Points on a hilly landscape, in no order, each with its height.
A ball rolls from a point to the lowest of its 5 nearest points, and stops where none of them is lower. Distance is the straight distance between rows; heights are no part of it.
z_833: [161 144 130 131 148  92 129 127  81  92 153 135]  height 11.5
z_221: [151 148 146 121 132 119 134 115 100 102 141 122]  height 11.3
z_36: [113 120  91 133 175  63 124 142 108 120 114 156]  height 38.6
z_200: [206 120 151 122  70 132 112 115 107 112 176  92]  height 25.6
z_348: [111 104  99 126 183  71 133 131 132 129 106 141]  height 35.4
z_203: [ 68 105  68 140 222 146 112 136 150 145 105 162]  height 14.9
z_726: [209 115  91 163 140  37 108 178  68  81 188 157]  height 60.0
z_862: [ 70 124 133 133  85 197 129 138 187 175  98 131]  height 21.2
z_809: [ 89 134 142 124 115 172 138 122 164 153 103 121]  height 15.3
z_760: [114 138 124 125 165 104 138 121 112 112 117 133]  height 16.4
z_977: [132 141 107 132 165  64 122 148  81 100 136 160]  height 11.6
z_783: [212 113 101 158 145  47 119 154  79  82 182 139]  height 55.1
z_417: [116 125 146 112  98 137 140 114 153 150 109 109]  height 20.5
z_749: [110 147 138 124 153 139 140 119 117 115 117 130]  height 15.9
z_886: [114 158 163 119  99 170 139 124 126 129 123 125]  height 27.0
z_485: [172 122 101 146 148  38 121 159  84  98 155 151]  height 43.8
z_381: [ 83 124  83 133 194  96 118 142 119 129 104 164]  height 20.6
z_744: [107 144 154 120  50 165 129 128 153 155 123 128]  height 26.8
z_218: [173 137 159 117  77 133 122 111 113 120 154 104]  height 25.7
z_89: [ 64 129 135 148  87 217 125 149 190 175  98 139]  height 34.6
z_660: [209 125 134 133 123  99 122 120  84  90 172 107]  height 32.2
z_150: [ 71 120 121 141 150 220 125 140 190 168  99 129]  height 16.1
z_566: [ 78 132 131 131 155 188 132 127 164 146  99 124]  height 6.1
z_152: [158 127 135 123 143  85 136 117 104 108 138 120]  height 31.9
z_872: [188 138 151 118  97 133 117 111  92  99 169 104]  height 15.6
z_490: [136 123 126 123 159  83 136 120 115 114 124 128]  height 33.3
z_766: [125 112 129 118 145 100 141 114 141 134 106 116]  height 18.9
z_608: [152 146 159 114 104 139 134 114 113 115 142 113]  height 16.6
z_214: [159 112  99 144 155  33 132 151 100 107 134 146]  height 78.3
z_263: [ 97 149 156 125  85 186 138 131 151 145 112 127]  height 29.7
z_216: [140 136 158 112  51 141 128 118 135 145 135 113]  height 32.7
z_261: [126 133 114 130 170  76 128 134  93 105 127 146]  height 4.7
z_802: [210 128 145 119  59 157  98 117  92 105 189  96]  height 32.4
z_905: [143 158 168 115  68 166 129 119 114 123 145 115]  height 27.6
z_929: [ 78 117 100 133 194 151 129 123 157 144 100 140]  height 13.8
z_495: [151 139 154 116 100 127 138 107 121 122 137 112]  height 21.1
z_826: [160 125 146 118 117 104 139 109 120 120 130 105]  height 22.8
z_425: [ 84 114 124 122 140 174 134 120 179 165  96 119]  height 10.2
z_394: [223 119 142 128  94 127 109 118  87  93 185  94]  height 28.9
z_177: [148 149 110 137 161  69 118 150  66  85 151 163]  height 8.6
z_976: [ 75 105  96 129 193 159 124 120 172 153  96 135]  height 13.9
z_455: [ 73 129 137 131  43 176 127 140 177 180 107 142]  height 23.8
z_361: [ 95  96  93 122 186 104 129 120 155 146  95 131]  height 14.5
z_179: [106 130 151 117  42 157 132 125 156 165 118 124]  height 29.6
z_464: [ 85 105  84 129 197 116 124 128 149 143 100 141]  height 15.8
z_23: [110 128 138 116 133 134 143 115 144 137 107 118]  height 16.3
z_759: [193 119 122 140 138  66 131 127  95  94 160 120]  height 35.0
z_907: [156 129 115 133 155  63 130 134  90  94 140 140]  height 34.5
z_482: [ 85 137 147 125  75 186 132 133 168 161 109 128]  height 9.3
z_82: [153 156 152 119 125 139 132 117  91  96 153 119]  height 8.2
z_481: [ 74 108 108 143 175 209 123 131 189 167 103 128]  height 12.1
z_342: [143 144 158 115  38 155 122 121 126 141 151 117]  height 34.3
z_961: [119 134 132 120 152 115 140 119 122 124 115 126]  height 5.3
z_466: [ 66 122 124 154 107 238 118 161 200 180  98 139]  height 47.7
z_16: [ 97 107 118 119 158 128 137 114 164 151  98 116]  height 11.7

For each start below, name the point where the ball stops.
z_348 => z_566
z_152 => z_82
z_826 => z_82
z_660 => z_261
z_342 => z_82
z_381 => z_566
z_417 => z_566
z_464 => z_566
z_905 => z_82
z_759 => z_261
z_485 => z_261
z_726 => z_261

Call two points neighbours if one is among the 5 nearest of the other. Go from one point of each pair to the other, from neighbour to neighbour, staying as low as possible. Name the highest point that can't be avoided.
z_961 / z_482 => z_23
z_261 / z_82 => z_833
z_82 / z_961 => z_749
z_566 / z_482 => z_809
